Points, in no order, along strands that fork and pass close to each other.
In the rows, zero is written as 128.
Points whose rows are less than 50.1 apart are linked; no others are.
J843: [115 128 124 123 102 119 138 197 162 168 102 132 184 114  85]
J548: [110 146 101 106 103 111 153 180 144 137 100 132 148 130  84]
J411: [117 143  95 120 117 117 132 150  86  91  84 138  71 172 110]
J675: [102 149  95 104  92 109 146 196 144 131  88 140 139 132  71]
J175: [155 104 172 160 163 139  98  65 128 133 151 119 125  99 179]
J798: [129 143 111 121 144 121 158 114 114 130 131 124 128 121 125]
J505: [130 123 160 169 137 142 100 101 149 128 102 133 104  74 146]
J6: [117 131 140 156 128 136 112 110 132 119  93 145  89  81 134]
J282: [126 100 175 167 115 164  81 153 184 162 132 111 148 101 150]
J95: [116 149 100 113 123 120 151 134 105 111 110 137  95 136 111]
J62: [127 138 107 112 123 118 165 157 136 148 130 116 167 132 104]
J938: [136 128 138 142 158 125 133  76 112 123 132 133 113 102 152]
J608: [118 113 141 142 110 139 120 183 169 173 114 123 179 111 112]
J937: [123 149 100 110 130 118 161 131 117 124 123 127 121 132 112]
J700: [129  90 192 158 110 176  66 133 183 158 175 106 135 114 169]
J813: [131 114 147 151 133 148 124 139 151 159 134 114 156 109 142]
J135: [109 134 133 151 119 135 114 123 125 114  83 149  77  88 126]
J697: [113 132 127 140 126 127 120 105  97 101  91 153  66 107 132]
J102: [141 151  85  89 152 101 149  88  54  73 136 140  84 197 129]
J508: [151 108 179 170 152 138  86  64 140 123 126 124 108  82 170]
J992: [119 141 108 116 117 117 155 163 143 146 113 124 156 124  98]
J692: [152  84 191 150 148 161  79  74 140 141 201 107 131 120 195]
J310: [130 100 159 156 128 160 108 141 158 163 157 110 160 116 156]
J531: [136 157  80  91 144 108 156 106  69  77 136 137  88 197 118]
J910: [118 104 168 167 109 159  88 170 186 168 119 116 158 100 134]
J580: [145  86 197 151 132 169  71  91 158 146 200 104 124 120 192]
J387: [130 135 125 134 144 129 142 106 121 131 126 127 122 105 136]
J358: [125 125 132 143 129 140 135 148 150 157 123 119 153 107 127]
J684: [128  93 174 158 117 170  88 146 171 164 166 109 153 116 159]
J783: [116 116 134 133 105 129 131 194 164 174 114 125 190 117 100]
J111: [129 150  96  87 102  96 172 198 146 141 127 126 197 158  68]
J44: [129 124 115 115 118 122 159 176 143 165 137 115 193 138 104]
J362: [128 165  70  85 125 109 170 146 105  90 134 129 121 186  89]
J625: [128 115 128 131 122 137 144 165 147 166 137 115 177 126 122]
J980: [134 122 126 116 158 104 127  40  68  93 130 152  86 120 160]
J458: [116 114 150 158 111 145 106 173 178 170 106 124 164  98 119]
J624: [147  94 195 168 137 162  71 100 162 143 156 104 122 105 180]
J208: [133 163  74  88 133 109 164 127  90  83 139 133 108 193 104]
J545: [120 158  77  93 109 108 164 163 121 108 120 132 129 165  85]
J365: [117 160  72  86  98 104 160 185 129 102 115 135 139 175  67]
J444: [138 132 108  98 163  99 141  40  53  87 141 149  90 148 157]
J654: [144 141  97  83 166  93 148  44  45  80 149 146  92 173 150]
J923: [156  94 177 158 161 147  92  70 132 135 171 111 135 111 187]
J479: [112 145  98 117 114 120 139 146  97 100  92 141  76 150 107]
J567: [119 127 133 141 136 121 115  85  88  96  99 154  68 105 141]
J924: [140 115 173 173 143 143  89  90 152 132 116 124 113  80 158]
J398: [116 145 107 121 122 123 152 146 133 133 109 129 128 116 106]
J834: [126 123 131 132 148 114 122  62  82  97 113 154  77 108 150]
J499: [140  88 192 157 126 173  74 112 164 151 184 104 132 117 181]
J383: [144 147  90  85 161  96 150  61  46  74 147 142  89 190 141]
J328: [119 162  76  80  95  95 167 193 139 113 119 133 162 170  62]
J587: [126 157  82  81  99  91 171 196 143 126 126 131 186 167  62]

Follow the links from the first point to the second, and from the first to the third. Name the last point that the two ways share.
J479 / J44 / J675: J992
J387 / J992 / J411: J937
J937 / J675 / J813: J992
J499 / J44 / J910: J684
J411 / J938 / J62: J937

A fork is a point with three links. Follow the links from the first point to the second and name the forks in between, in order.
J548 / J938: J992, J937
J387 / J625: J937, J992
J692 / J700: J499
J923 / J910: J499, J684

Name the points in between on the shortest way along the links from the first point to the second, in order.
J587 / J545: J328, J365
J548 / J937: J992, J398
J328 / J102: J365, J545, J362, J208, J531
J567 / J654: J834, J980, J444
J798 / J411: J937, J95, J479
J684 / J508: J700, J499, J580, J692, J923, J175
